Points on a hilly landscape, in no order, each with its height.
From any point a ball rolls to the lowest of the 2 points nearest to it. It stops when none of these is lower. Distance is the straight distance between rows; heights are no part of it.
j_183: 0.52  -0.18  0.71  1.07  5.38  0.72  1.78  0.11  1.00  2.01  -2.44  -2.67  -2.81  1.68  1.11  0.11  -1.50  -0.48  -0.22  0.23  0.89  -0.21  -0.69  0.62  -0.91  -1.97  1.32  1.49  3.45  2.48  0.15  -0.04  height 504
j_740: 2.52  1.84  -0.49  -1.24  -2.35  2.19  -1.67  2.97  2.30  -0.68  2.36  -0.06  0.44  -1.29  -0.16  -3.74  -1.10  -1.20  -0.18  -0.28  0.73  2.84  1.14  2.25  -1.29  -0.99  -0.54  -0.40  -2.01  -0.80  -3.50  -2.35  height 508
j_867: -0.52  -0.89  0.21  0.02  1.95  2.15  -2.04  -1.11  1.84  -0.80  1.14  0.42  -0.29  -0.49  0.46  1.23  -2.46  3.52  1.68  4.14  0.90  -1.03  -1.59  2.01  2.55  0.84  1.33  0.82  -0.16  -3.89  0.62  0.58  height 245
j_733: -0.76  2.40  -1.37  -0.72  -0.84  -2.19  0.28  0.46  -1.67  1.96  -0.86  -0.61  1.36  -0.77  1.01  0.58  -2.27  2.38  -0.71  0.38  -0.89  -1.54  0.15  -3.21  0.62  1.17  0.44  -0.23  -0.14  -0.64  2.11  0.91  height 357
j_263: -0.35  -0.15  0.62  1.31  -2.45  -1.06  -0.83  -0.77  -1.24  0.90  -0.01  -1.66  1.12  -0.83  -1.47  0.67  0.33  0.15  1.18  1.34  -1.02  -1.79  -2.18  0.21  -1.25  2.20  0.76  -2.46  -1.37  3.09  1.29  1.27  height 610
j_141: 2.12  0.65  -1.12  -2.87  -3.17  -0.04  1.28  2.46  -0.30  -0.10  3.45  -0.73  0.25  0.28  0.35  -3.12  0.99  -2.76  1.01  -3.35  -1.89  4.17  1.03  1.35  0.81  -2.30  0.82  1.03  -3.58  0.63  -3.74  -0.72  height 293
j_996: -1.06  1.25  0.83  0.10  1.03  -2.43  -2.11  1.32  -0.65  -0.41  -2.25  -1.98  0.55  0.12  1.82  0.63  -0.17  1.45  0.57  -0.78  -1.10  -2.45  2.90  -2.14  -0.02  2.24  -0.65  -0.81  2.50  3.45  0.18  -0.53  height 288
j_444: -0.09  1.17  -1.49  -1.82  -2.12  -1.23  2.57  -0.21  -1.11  2.86  1.63  2.43  -1.09  -0.45  0.59  -2.10  -2.47  0.44  -2.09  -1.11  -0.57  2.35  -0.09  -1.44  -0.64  -2.00  -0.44  -0.55  -1.61  -0.01  -2.91  0.88  height 485
j_202: 1.91  -2.42  0.21  0.22  1.99  2.09  1.25  -1.05  -0.65  -0.42  -0.99  0.20  -2.12  0.19  0.13  0.89  2.03  -1.98  0.48  0.47  0.47  0.74  0.99  2.57  -2.03  -1.88  -0.81  -0.11  1.42  2.20  -3.67  0.67  height 432
j_293: 0.65  0.16  -0.43  -0.94  -0.52  2.74  -0.24  1.57  1.34  -0.72  0.16  2.24  -0.98  -1.01  -0.67  -2.18  -0.88  -2.25  -1.81  -0.09  1.90  2.80  2.41  1.07  -2.91  -2.01  -1.39  -0.32  -0.35  -0.49  -5.40  -1.97  height 481
j_139: -1.96  2.26  2.50  1.66  -2.75  -1.73  -3.75  1.18  0.11  -0.31  1.17  -1.06  0.65  -1.43  -1.22  -0.04  -0.26  1.42  0.59  2.73  -1.68  -3.00  -0.17  -1.31  -0.51  3.02  -0.34  -3.40  -0.89  3.24  0.85  0.30  height 628
j_170: 0.98  0.17  2.69  0.57  0.92  2.06  -1.91  -1.54  1.45  -4.33  0.95  1.91  0.65  0.57  -0.36  0.75  5.00  -0.39  -0.40  2.94  -0.21  -1.35  0.34  1.89  2.09  -0.89  -1.57  0.21  0.51  -0.82  -0.48  1.08  height 400
j_723: -0.55  -1.04  0.04  -0.81  -1.54  1.43  1.50  -0.07  1.13  -0.40  0.14  2.71  0.89  -1.39  -1.14  -1.06  -0.10  -2.94  -2.25  -1.63  0.32  2.52  0.16  0.36  -1.96  -2.23  0.91  1.08  -2.58  -3.57  -1.65  -1.45  height 340
j_909: 1.01  0.30  -2.99  -1.11  -1.86  -0.31  1.65  0.64  -1.51  1.45  2.07  0.87  -0.65  -1.08  0.92  -1.47  -5.07  2.67  -0.19  0.60  0.80  1.44  -0.57  -0.34  0.57  0.29  -0.86  0.13  -1.38  -2.19  -0.71  0.08  height 454
j_409: -2.43  -0.83  0.02  0.16  4.65  1.84  -2.07  -0.36  -1.89  -0.31  0.50  -0.72  0.86  1.47  -0.17  0.18  1.19  3.57  2.93  2.49  1.50  -1.81  -1.44  0.96  0.24  1.53  -0.50  0.71  0.87  2.00  -1.20  -0.42  height 367
j_178: 1.44  -2.22  -1.79  -1.84  1.71  -0.11  3.46  -0.11  -1.54  2.13  0.85  -0.46  -2.91  1.57  0.12  1.16  -2.55  0.71  0.75  -0.10  0.43  2.30  0.06  -0.83  1.94  -1.07  1.07  1.88  1.29  -0.94  -1.14  0.69  height 389
j_905: -1.79  1.49  -0.92  0.23  0.52  -0.18  -1.28  2.00  -0.02  -0.38  -0.88  -2.56  1.77  1.68  -0.04  -0.36  -3.25  3.40  0.83  -0.53  0.93  -1.44  -3.19  0.49  1.38  2.70  1.30  0.63  -0.13  -0.10  3.19  -1.04  height 425
j_549: 1.09  2.22  1.03  -0.54  1.77  0.89  0.30  -1.33  -1.39  1.03  0.69  0.92  -1.35  0.33  1.55  -0.38  0.83  1.00  -0.94  2.32  -1.16  -1.34  0.45  -0.51  1.17  -1.64  -0.99  -0.01  1.85  0.46  -2.43  3.28  height 238
j_586: 0.52  -1.76  -0.55  -2.02  -2.44  0.11  -1.37  1.32  -2.01  -0.86  0.84  -1.19  2.76  0.89  -1.71  -1.55  3.94  -0.91  1.82  -2.87  -0.78  2.79  1.76  -0.73  0.85  1.05  -1.66  0.22  -1.97  0.36  -1.18  -1.10  height 422
j_21: -0.48  0.94  1.82  1.50  0.68  -2.09  -0.58  0.19  1.76  0.73  0.87  -0.45  -2.57  -2.03  0.48  2.71  -2.01  0.03  0.80  3.09  -2.52  -2.35  -1.14  -0.71  0.27  0.49  3.27  -1.45  -0.03  1.97  1.72  -0.24  height 412
j_346: -3.00  -1.34  -1.64  1.23  0.10  -1.71  -0.32  0.08  -0.31  -0.83  0.17  -2.52  2.27  0.36  -0.06  0.10  -3.75  1.81  2.35  -1.37  1.45  -1.85  -3.92  1.73  -1.04  2.80  2.33  0.31  -2.18  0.33  3.61  -2.34  height 448
j_647: 1.60  1.93  0.06  1.18  -3.31  0.55  0.52  -1.27  -0.15  3.24  -3.55  -0.01  0.95  0.09  -1.24  -0.56  1.84  -0.10  -2.80  -1.20  -1.17  0.27  -1.69  -0.19  -0.71  0.45  -0.94  -1.61  0.25  1.10  1.59  3.64  height 301
j_216: 1.23  -1.11  -0.36  -0.02  -3.51  0.42  0.89  -0.58  0.31  -4.73  3.09  2.34  1.90  -0.12  -0.22  -1.54  1.56  -1.83  0.25  -1.12  1.02  2.07  2.19  1.04  1.98  -0.80  -1.78  1.31  -1.23  -1.90  -1.54  -1.53  height 408
j_607: -0.52  -0.96  1.54  2.03  0.90  1.54  -1.55  -1.28  3.30  -2.62  0.75  1.49  -1.82  0.61  -0.34  1.12  -2.33  1.50  0.42  1.69  1.86  -0.80  -2.27  3.02  1.55  1.02  0.93  0.24  0.99  -1.87  1.92  -0.49  height 202
j_911: -0.69  -0.94  -0.34  -0.66  0.61  -0.81  0.96  -0.42  -0.73  2.01  -1.85  -1.65  1.74  1.44  -1.40  1.54  1.95  -0.70  -0.73  -1.78  0.25  0.83  -0.55  -1.64  -0.03  1.06  1.35  0.20  0.91  1.56  2.08  -1.34  height 269
j_57: -1.32  0.94  0.52  1.41  2.08  -1.56  -0.75  0.71  -0.34  -0.43  -0.58  -2.18  -1.96  0.21  0.25  2.54  -3.22  1.86  1.82  2.32  0.07  -2.66  -0.26  -0.94  1.24  2.24  2.16  -0.34  1.89  2.80  1.95  -0.19  height 375
j_886: -2.68  -0.14  -0.36  -0.81  -1.75  -2.39  -1.33  1.69  0.94  4.38  0.33  0.17  0.28  -1.67  -1.11  -1.89  -2.16  0.82  -0.69  -2.16  -1.46  1.54  -0.23  -2.98  -2.05  1.38  0.94  -2.55  -1.63  -0.43  0.70  -2.23  height 355
j_27: 0.38  1.55  -0.48  -0.53  -0.95  0.76  -0.96  1.06  -0.84  0.03  -0.27  0.34  1.81  0.23  0.49  -1.17  0.21  1.11  -0.89  -0.51  -0.34  -0.41  0.31  -0.94  0.54  0.61  -1.39  -0.18  -0.22  -1.27  0.04  -0.16  height 303
j_713: 2.45  -0.32  0.08  1.42  2.17  1.86  0.87  0.36  0.54  -0.88  0.94  -1.35  -1.43  0.87  1.16  -0.81  -1.28  0.28  2.35  0.79  1.14  -0.86  -2.10  4.08  -1.61  -0.72  0.28  1.71  1.18  2.83  -2.21  -0.60  height 538
j_897: 1.14  -0.75  0.07  -1.75  -2.89  0.80  -0.43  0.06  0.50  -1.82  1.07  0.17  2.58  -2.07  1.68  -1.72  2.08  -1.22  0.97  -1.45  -1.83  0.24  1.31  2.10  0.46  -1.05  0.30  1.55  -3.68  -3.24  -1.24  0.34  height 135
j_215: 0.42  -1.40  0.05  0.74  0.56  0.76  -0.32  -2.15  1.90  -3.00  -1.91  2.05  0.26  0.04  -0.21  3.82  1.85  -0.83  -1.12  1.62  1.00  -1.01  0.57  0.19  2.24  -0.06  0.14  1.21  0.53  -5.11  3.45  2.16  height 289
j_204: -1.24  -0.56  0.43  -2.07  -1.65  -0.48  -2.30  2.63  0.83  0.64  1.04  -0.77  3.21  -0.73  -1.03  -2.64  2.13  -1.99  -0.39  -3.29  -1.37  2.33  1.38  -2.11  -1.06  0.07  0.17  -0.47  -2.48  -1.38  -1.54  -2.74  height 364
j_738: 0.26  0.08  -2.48  -0.80  -3.00  -2.11  2.20  0.46  -0.48  2.75  0.58  0.58  -0.69  -2.58  0.30  -2.22  -3.14  -0.13  -0.89  -0.13  -1.28  1.51  -1.75  -0.04  -3.48  -1.48  0.36  -1.31  -3.66  0.64  -1.16  -0.51  height 509
j_425: 2.00  -0.33  -0.56  -0.82  1.07  0.67  -0.79  1.20  -1.80  -1.28  -0.83  -1.84  1.34  0.83  -1.53  2.31  3.61  -0.73  0.81  2.72  0.18  0.05  1.65  -1.85  0.82  1.24  -1.79  -0.22  1.04  1.73  -0.61  -0.87  height 330
j_22: 1.55  0.41  -0.35  -3.02  -2.26  -0.12  -0.12  0.75  -1.57  3.86  1.23  -2.48  1.08  0.12  0.15  -1.32  1.53  0.61  0.37  -1.20  -2.95  0.99  -1.03  0.31  1.92  -0.49  1.25  0.01  -2.54  0.42  -0.88  2.17  height 548
j_984: -0.78  2.13  -1.04  -1.19  0.52  -0.29  -1.51  2.08  -1.73  2.68  0.65  -3.05  1.62  0.41  -0.04  -0.87  -1.88  3.19  0.65  1.95  -0.55  -1.11  -1.12  -2.13  1.71  2.23  1.33  -0.14  -0.19  1.22  1.18  -0.53  height 395
j_137: -0.63  0.74  0.12  -1.55  1.49  0.88  -0.50  -0.12  -1.41  3.31  -0.79  -1.39  -1.37  2.33  -1.60  1.67  0.69  2.86  -0.14  0.70  -0.52  0.38  -0.79  -2.25  3.73  1.42  1.02  -0.07  1.87  -0.13  2.39  2.02  height 486
j_127: 1.90  1.01  2.17  0.96  -1.39  -0.92  0.93  0.50  3.02  -1.57  1.44  2.97  -1.36  -0.79  0.12  0.48  0.62  -3.25  -2.42  -0.16  -0.83  0.65  2.01  -1.25  0.20  -1.75  -0.95  -0.64  0.35  -0.15  -0.97  -0.63  height 334
j_846: -1.99  1.60  -0.58  0.50  2.77  -1.97  -0.51  -1.27  -1.19  0.13  -3.76  -1.88  -0.45  0.69  2.39  1.37  -2.01  2.79  0.57  -0.24  0.13  -3.38  1.05  -1.25  0.46  1.52  0.55  0.70  3.09  1.65  2.20  1.56  height 338
j_345: 0.90  0.47  0.34  -0.51  -2.74  1.37  -1.63  1.10  0.41  0.94  -0.48  -0.31  -0.16  0.02  0.34  -3.68  -0.12  1.20  0.04  -3.40  -0.48  1.35  -0.57  2.58  -0.59  0.51  -1.08  -0.81  -0.68  -0.33  -0.57  0.38  height 354
j_581: -1.03  -0.69  1.36  1.21  -1.16  -2.43  -0.05  -2.01  1.16  -2.15  2.44  2.73  -0.60  -2.76  2.21  -0.55  -0.62  -0.91  1.34  -0.96  -1.72  -1.60  -0.15  1.39  -2.13  -0.49  -0.13  -0.96  -1.07  0.98  -1.14  -0.64  height 339
j_702: 0.11  -0.54  1.12  -0.68  -0.32  1.62  -2.16  0.24  1.12  -3.61  -0.64  0.26  3.44  -0.92  0.34  -0.13  4.28  -1.51  0.98  -0.62  -0.72  -1.00  1.42  1.74  -0.20  0.09  -0.53  1.45  -1.54  -2.59  -0.45  -0.91  height 215
j_563: 0.28  0.16  -1.47  -0.38  1.18  1.78  1.83  -1.84  -1.49  0.59  -2.44  0.94  -1.33  2.69  -1.71  1.75  0.27  2.04  -1.22  0.59  1.72  1.18  -1.65  -1.43  2.95  0.67  -0.58  0.65  2.11  -2.93  3.40  2.99  height 443
j_797: 1.99  -1.18  0.07  0.30  -1.22  -0.29  2.30  -0.25  1.21  -1.16  -0.65  2.30  -1.18  0.17  -0.82  2.72  0.25  -2.99  -2.25  -0.63  0.55  1.73  2.00  -1.29  1.10  -1.41  -0.32  0.76  0.84  -2.70  0.75  0.32  height 290
j_640: -1.91  2.95  1.67  2.21  0.29  -0.17  -0.64  -2.07  0.17  2.01  -1.77  0.83  1.25  -0.18  0.21  -1.14  0.17  0.81  -2.28  -0.62  -0.13  -2.30  -2.67  -0.29  -1.87  0.04  -0.37  -1.60  1.47  2.81  0.96  1.50  height 149
j_135: -0.09  -0.56  1.49  1.41  -1.43  -1.92  -2.58  0.65  3.20  0.78  -0.81  0.13  -0.83  -2.90  0.43  2.19  -0.45  -0.72  0.74  1.72  -2.22  -1.75  0.84  -0.60  -1.29  1.35  0.69  -2.19  -1.04  -0.15  0.73  -0.45  height 452
j_62: -1.17  -1.30  -1.63  1.57  -2.76  -2.59  1.08  -2.30  -0.87  2.37  0.71  0.70  -1.17  -3.30  0.61  -1.78  -2.52  1.07  1.43  0.05  -1.00  -0.41  -1.58  1.45  -5.19  0.18  -0.34  -2.88  -2.73  2.20  -0.69  0.86  height 533
j_473: -0.03  0.00  0.70  0.75  -0.55  -1.89  1.25  -0.63  -1.49  1.34  -0.25  0.03  -0.64  0.58  -0.89  -0.48  0.84  -1.17  -1.00  -1.55  0.44  0.62  2.01  -1.85  -2.49  0.31  -2.01  -1.80  2.75  5.92  -1.65  -0.76  height 291
j_661: -2.37  -0.26  -0.61  1.11  1.70  1.81  -1.32  -1.74  -1.23  0.33  2.84  1.76  0.20  -0.40  0.36  -0.52  -2.80  4.52  2.35  3.25  2.02  -2.16  -2.48  1.90  0.71  1.48  0.02  -0.05  -0.56  -1.17  -0.95  1.20  height 292
j_810: -0.10  -1.25  0.25  0.87  3.19  2.21  0.13  0.67  1.31  1.05  -1.94  0.12  -2.52  1.52  0.54  -0.38  -1.60  -0.08  -0.30  -2.09  1.74  0.85  -0.02  1.98  -0.87  -0.19  0.25  0.80  2.71  0.07  -0.12  -1.00  height 484
j_347: 1.94  -2.04  -1.12  0.27  -4.39  0.43  -0.48  0.61  -1.45  -3.24  3.37  0.21  2.14  0.54  -2.08  -2.63  1.87  0.06  2.49  -0.88  1.54  2.61  0.68  1.38  0.56  1.16  -3.26  -0.47  -1.83  0.58  -1.63  -1.09  height 437
j_145: -0.60  -0.83  -0.30  -0.37  0.91  -0.84  -0.71  1.14  -2.48  -2.90  2.05  -1.01  1.54  1.91  -0.93  1.01  1.59  0.66  1.82  0.81  0.74  -0.26  1.34  -1.81  2.09  2.11  -0.83  0.46  0.37  1.85  0.13  -2.31  height 270
j_449: 1.53  0.74  0.04  -1.86  2.77  1.64  0.89  1.71  1.00  -1.13  0.09  -0.39  -1.37  -0.05  2.26  -1.07  0.23  -2.01  -0.32  -1.46  0.31  1.31  3.19  0.76  0.51  -2.84  0.55  2.95  1.11  -2.10  -2.45  -1.26  height 304
j_467: -4.10  0.45  -0.44  2.32  3.34  1.38  -1.95  -0.44  -1.49  0.14  1.48  -1.30  1.05  0.61  -0.04  -0.28  -2.60  4.91  3.39  2.63  2.33  -3.76  -3.23  2.09  -0.27  2.34  1.32  0.80  -0.13  2.39  -0.24  0.26  height 329
j_184: -0.87  1.70  -0.76  1.71  -0.82  0.03  2.66  -1.50  -0.96  -0.39  1.03  2.31  1.34  0.51  -0.18  -2.08  -1.58  -0.71  -2.24  -1.89  1.45  0.11  -3.14  0.36  -1.72  -1.29  -0.87  0.33  -0.40  0.66  0.83  -0.59  height 260
j_177: 3.37  -0.81  -1.57  -2.85  -3.17  0.08  -0.34  2.15  0.44  -0.52  2.86  -2.22  0.32  -1.25  1.49  -1.79  -0.32  -0.68  2.04  -0.05  -1.45  2.13  1.12  2.83  1.36  -0.53  0.52  0.84  -3.91  -1.49  -2.05  -0.32  height 222
j_881: 0.79  1.64  1.72  1.07  3.23  0.89  -0.51  -0.11  1.99  -2.90  -2.74  -0.32  -0.74  1.78  -0.62  2.27  1.72  -0.29  -1.49  2.83  0.94  -1.84  0.55  -1.34  3.04  -1.05  -0.54  1.61  2.42  -2.78  2.92  1.76  height 336
j_132: 1.72  -1.09  0.42  1.85  -0.55  -0.47  -1.29  0.05  1.42  -1.04  -2.97  -1.44  -0.29  -0.76  -0.98  4.15  0.55  -2.11  0.58  1.60  -0.82  -1.38  -0.32  -0.28  -1.01  1.90  0.55  -1.40  0.22  0.93  2.30  0.16  height 418
j_997: 0.16  -2.42  -1.92  -1.94  -2.46  -1.71  1.05  0.20  -1.89  3.17  0.06  -2.69  2.11  -1.19  -0.01  -0.23  -0.06  -0.16  1.06  -0.84  -1.68  0.68  -1.02  -0.12  -0.62  0.79  1.31  0.12  -3.80  0.26  0.68  0.09  height 572
j_66: 3.10  -0.97  0.08  0.02  1.44  0.28  0.63  0.94  -0.15  -1.06  -3.58  -2.76  0.03  0.80  -0.43  3.71  2.57  -2.20  0.62  1.13  -0.75  -0.62  1.01  -0.61  0.74  0.27  0.19  1.17  1.79  0.23  1.48  0.45  height 379
j_340: 0.71  -3.68  0.06  0.53  0.45  0.99  0.52  -2.08  2.32  -1.33  -0.84  2.26  -2.39  -0.18  -0.28  3.23  -0.21  -1.14  0.20  0.42  1.22  1.38  0.95  2.00  0.70  0.15  0.56  0.14  1.15  -3.38  1.31  0.24  height 247
j_967: 0.66  -2.36  -1.02  -2.93  3.04  1.58  1.27  0.38  0.15  0.97  -1.01  -0.06  -2.17  0.78  0.36  0.99  -0.21  -0.53  -0.30  -0.46  0.60  2.59  2.49  -0.09  1.95  -1.84  0.99  2.32  1.20  -4.45  -1.25  0.09  height 349
j_241: 0.52  1.48  1.32  1.70  -0.20  1.37  2.28  -1.72  -0.11  -1.42  3.43  3.18  0.28  0.36  -0.72  -1.36  0.08  -1.62  -2.45  1.16  1.03  0.29  -2.87  0.76  -0.22  -2.82  -0.94  0.34  -0.43  0.37  -1.53  0.06  height 213
j_686: -0.59  -1.40  0.19  0.21  -5.04  -2.79  -1.55  0.26  -0.48  2.36  -0.38  -3.40  1.73  -1.44  -0.56  -1.22  0.57  0.07  1.57  -1.06  -2.65  -0.69  -1.30  0.10  -1.01  1.99  0.62  -2.48  -3.83  0.61  2.79  1.10  height 592
j_120: -0.99  -0.86  -1.68  -1.28  1.04  -0.56  1.58  -0.18  -3.31  -1.07  -0.08  -1.04  3.56  2.62  -0.78  0.33  3.05  0.29  0.18  -1.54  1.13  0.56  0.02  -2.09  1.21  0.85  -0.43  2.14  0.28  0.97  1.25  -1.45  height 195
j_175: -0.42  -1.50  -1.06  0.97  -1.43  -0.97  -0.31  0.36  1.32  0.03  -2.21  0.81  -0.86  0.23  -0.06  1.16  -2.38  -0.03  -0.09  -2.65  0.71  0.77  0.42  -0.21  -1.06  2.12  -0.05  -1.07  0.94  -1.30  2.62  -1.13  height 438
j_238: 0.89  -0.11  -0.29  -2.23  -3.88  0.90  1.02  0.88  -1.07  0.12  1.05  0.66  1.09  1.00  -2.18  -2.88  2.46  -2.94  -1.37  -3.20  -0.64  4.48  0.81  -0.35  -0.56  -2.16  -0.80  0.09  -2.56  0.55  -3.97  0.21  height 344
j_107: 1.78  0.02  -1.10  -1.22  -1.10  0.93  1.85  -1.06  -2.24  2.11  -4.85  -0.50  0.72  1.13  -1.31  1.33  4.32  -0.38  -1.95  -0.87  -0.39  1.22  0.81  -1.08  -0.26  0.05  -1.44  0.10  1.50  0.88  0.59  3.19  height 361
j_762: 3.62  -1.74  -0.60  -0.25  3.31  2.61  0.86  0.94  0.56  -1.00  -2.25  -2.43  -1.92  0.89  -0.19  1.83  0.99  -1.91  1.32  2.00  1.19  1.00  1.02  1.58  -0.80  -1.20  -0.30  1.95  2.29  0.11  -1.55  -0.59  height 411
j_941: 0.24  0.05  0.23  -0.25  -1.85  -0.50  0.81  1.10  -0.78  0.44  -0.20  0.39  0.54  1.25  -1.70  -2.75  1.44  -2.20  -1.20  -4.26  0.35  3.00  1.51  -1.54  -1.72  -0.38  -1.93  -1.14  0.90  2.72  -2.03  -1.85  height 343
j_100: -2.47  0.71  -3.25  1.16  -2.17  -3.07  0.52  0.92  -2.19  1.02  -0.59  -3.55  2.68  -0.54  0.83  -2.16  -4.31  2.80  1.83  -0.67  1.47  -1.56  -2.30  0.70  -2.38  2.84  0.27  -0.73  -2.54  2.10  2.93  -1.74  height 468
j_113: -0.06  1.60  1.65  -0.06  3.49  -1.02  1.66  1.15  1.09  -0.74  -0.82  0.29  -1.47  0.62  3.29  -0.56  1.25  -2.23  -1.96  -2.80  -0.62  -1.43  3.09  -1.23  0.85  -3.29  0.29  2.33  2.39  -1.13  0.04  -0.42  height 244
j_219: -0.25  -0.37  2.94  1.38  0.15  -1.41  -0.19  -2.04  3.57  -2.47  2.75  3.61  -2.05  -2.01  1.02  1.55  -0.14  -1.43  -0.84  1.72  -0.64  -1.10  1.41  0.24  0.25  -1.22  0.52  -0.98  0.47  -0.75  -0.29  -0.70  height 374
j_822: -1.35  -1.81  -1.81  -1.08  0.12  -0.10  1.49  -1.21  -2.18  1.66  2.10  2.07  -1.50  0.31  0.48  0.81  -2.33  2.04  0.22  -0.04  1.16  1.12  0.26  -0.90  0.82  0.37  -0.26  -0.17  0.51  -0.98  -0.56  0.59  height 423
j_358: -1.73  -1.50  1.70  0.21  0.09  -0.72  -1.93  -0.78  2.08  -1.59  0.70  1.62  2.34  -2.76  1.42  0.30  2.00  -2.05  0.12  -0.42  -1.83  -1.67  1.22  0.26  -2.19  -0.86  0.17  0.05  -1.66  -1.97  -1.18  -1.19  height 282
j_844: 1.39  -0.09  0.39  -2.53  -1.24  0.49  -0.35  0.90  -0.03  2.89  -0.01  -0.83  -0.83  0.72  -0.46  0.49  0.54  1.36  -0.34  -0.71  -2.39  1.14  -1.27  -0.86  3.56  0.51  1.80  0.14  -0.36  -2.04  1.68  2.03  height 520
j_12: -0.30  -1.37  0.26  -0.24  3.81  0.27  1.30  -1.10  -1.21  -1.20  0.67  -0.58  -1.53  2.03  -0.06  2.28  0.39  0.38  0.50  2.00  1.10  -0.78  -0.11  -0.82  2.25  -0.44  0.39  1.22  1.95  -0.91  1.34  -0.02  height 446
j_19: -5.07  1.62  -0.81  2.83  -3.63  -4.80  -2.15  -3.07  -1.99  -1.90  -1.81  -1.35  -0.08  -1.53  -0.94  3.18  -1.69  0.61  2.10  0.63  0.75  -4.25  -0.81  -0.28  -1.28  3.26  2.22  -2.91  -1.38  3.05  4.22  2.72  height 648
j_426: 0.65  3.11  0.94  0.38  0.04  -1.76  -0.89  1.71  0.05  0.54  -0.72  -0.68  0.38  -0.22  1.41  -1.54  0.48  -0.78  -1.29  -1.43  -1.09  -0.94  2.08  -2.32  -1.43  0.18  -1.93  -1.24  1.80  3.42  -1.22  -1.28  height 217
j_855: -0.72  1.60  0.45  -1.29  -1.56  -2.92  -1.27  2.62  1.11  2.10  1.08  -0.09  0.43  -1.48  1.17  -2.65  -0.09  -0.74  -0.46  -2.89  -2.71  0.64  1.78  -2.24  -1.46  -0.59  0.03  -1.33  -1.36  1.01  -1.22  -2.01  height 296
j_998: -1.46  -1.00  -0.20  -1.46  4.65  2.11  -1.31  -0.22  -1.28  -1.63  1.40  0.20  0.54  1.77  -1.17  1.61  3.23  2.89  1.80  3.96  1.63  -0.27  -0.13  -0.77  2.68  0.66  -0.68  1.38  0.69  -1.71  0.57  -0.73  height 413
j_999: -1.01  2.32  1.48  0.74  2.14  1.65  -0.25  -0.92  0.37  1.96  -0.58  1.65  0.94  -0.62  0.76  -1.10  1.44  -0.65  -3.13  1.51  -0.75  -1.23  -1.44  -0.04  -1.35  -2.45  -0.47  -0.27  0.51  -0.01  -1.90  1.30  height 235
j_674: 0.35  -0.30  -1.12  -0.63  1.47  1.70  2.04  -1.81  -1.47  0.70  -4.05  0.91  0.44  1.73  -0.95  1.52  3.52  -0.51  -2.11  -0.87  0.54  0.78  -0.41  0.07  0.53  -1.31  -0.31  1.98  1.05  -2.87  2.46  2.64  height 404
j_841: -0.04  -0.86  0.38  1.67  -0.36  0.72  1.98  -0.54  1.23  -2.65  -0.05  2.06  1.30  -0.91  -1.02  0.12  0.47  -4.35  -1.71  -1.81  1.27  0.73  -0.85  0.94  -2.22  -1.88  0.77  0.86  -0.70  -1.15  0.85  -2.83  height 305
j_826: 1.69  -2.67  -0.14  -0.70  1.86  0.66  2.79  -1.50  -1.14  -0.72  2.53  1.11  -3.45  2.04  -0.86  1.87  0.70  -0.64  0.40  0.83  0.95  1.78  0.64  0.37  2.91  -1.64  0.07  1.02  1.75  0.31  -1.03  0.96  height 419
j_249: 1.21  -0.24  1.67  0.78  -0.12  1.51  -0.57  0.13  1.28  -0.49  1.20  1.83  -1.22  -0.72  0.30  -1.13  0.32  -2.17  -0.23  0.08  0.00  0.91  0.56  1.90  -2.66  -1.16  -1.84  -1.38  0.51  2.22  -3.90  -1.18  height 455
j_311: 1.09  -0.35  -0.24  -1.79  -1.59  2.86  0.17  0.29  1.01  -1.51  1.68  2.64  0.60  0.29  -1.22  -1.72  1.23  -1.48  -1.29  -0.82  1.49  3.79  1.92  1.38  1.60  -1.69  -0.77  1.10  -1.15  -3.92  -2.60  -0.61  height 380
j_392: -1.15  -0.12  -2.05  -0.18  -1.39  -2.10  -0.17  1.51  1.61  3.06  -1.86  -0.08  -0.32  -1.39  -0.20  1.20  -4.10  0.58  -0.16  -1.50  -0.03  0.94  -1.31  -1.91  -1.31  1.87  2.13  -1.22  -1.31  -2.12  3.97  -1.65  height 403
j_623: -4.39  2.76  0.62  2.30  -3.62  -3.70  -2.31  -0.97  -2.22  -0.20  0.11  -0.87  1.33  -1.69  -0.96  -0.37  -1.40  2.62  0.68  1.00  -0.52  -3.91  -0.42  -1.42  -0.79  3.20  0.00  -3.67  -1.15  3.04  2.60  2.03  height 639
j_736: 1.97  0.32  -0.10  1.24  5.81  1.82  2.69  -0.52  -0.32  0.94  0.63  -2.67  -2.84  2.06  0.59  -1.15  -1.51  0.79  2.06  2.26  1.82  -1.22  -1.89  1.90  -0.04  -2.71  0.37  3.04  3.16  2.86  -2.36  1.33  height 523
j_310: 0.84  2.39  1.99  -1.60  4.14  0.53  -0.19  0.34  1.25  -0.27  0.92  -0.38  -1.21  0.37  2.62  0.02  1.35  -0.75  -0.98  1.81  -1.48  -1.70  1.85  -1.50  2.23  -3.48  0.23  1.98  1.94  -1.77  -1.79  1.61  height 151
j_268: -1.77  -1.70  -0.81  1.99  2.54  -1.27  0.53  -0.36  1.68  0.05  -1.59  1.15  -3.15  -0.48  1.78  1.85  -4.04  0.19  0.57  -1.34  1.72  -0.28  0.64  0.31  -2.22  0.48  0.66  -0.57  2.47  -0.08  1.36  -2.16  height 462
j_401: -0.97  0.62  2.61  2.82  1.42  1.74  0.17  -1.31  1.52  -2.42  3.37  2.75  -1.02  1.53  -1.21  -0.08  -0.99  0.09  -1.24  2.14  2.21  -0.84  -2.65  1.33  1.30  -0.10  -0.41  -0.39  1.23  0.25  0.74  -0.59  height 155
j_803: 1.35  0.68  1.60  -0.19  3.13  2.65  -1.03  0.12  1.16  -3.79  -2.11  0.39  -0.36  0.79  0.68  0.51  3.96  -0.56  -0.63  1.69  0.64  -1.03  2.49  0.98  1.56  -1.59  -1.79  1.73  1.95  -2.43  -0.07  0.81  height 373
j_681: -0.68  2.71  -0.01  1.70  -2.09  -1.31  -0.42  -0.97  0.95  3.63  -3.42  0.56  0.44  -2.20  0.64  0.28  -0.57  0.75  -1.96  -0.67  -1.89  -2.13  -0.64  -1.44  -2.06  0.62  -0.03  -2.30  -0.33  0.67  1.79  2.97  height 232

For each start below, name the point where the ball stops.
j_139 => j_640
j_293 => j_120
j_347 => j_401
j_12 => j_401

Call two points neighbours if one is among the 2 nearest of the other. Go from one point of each pair to the other, from neighbour to neighbour, staying as low as possible. Name the highest point that can't be avoided.
j_426 / j_897 => j_238
j_340 / j_897 => j_219
j_401 / j_855 => j_347
j_640 / j_310 => j_549
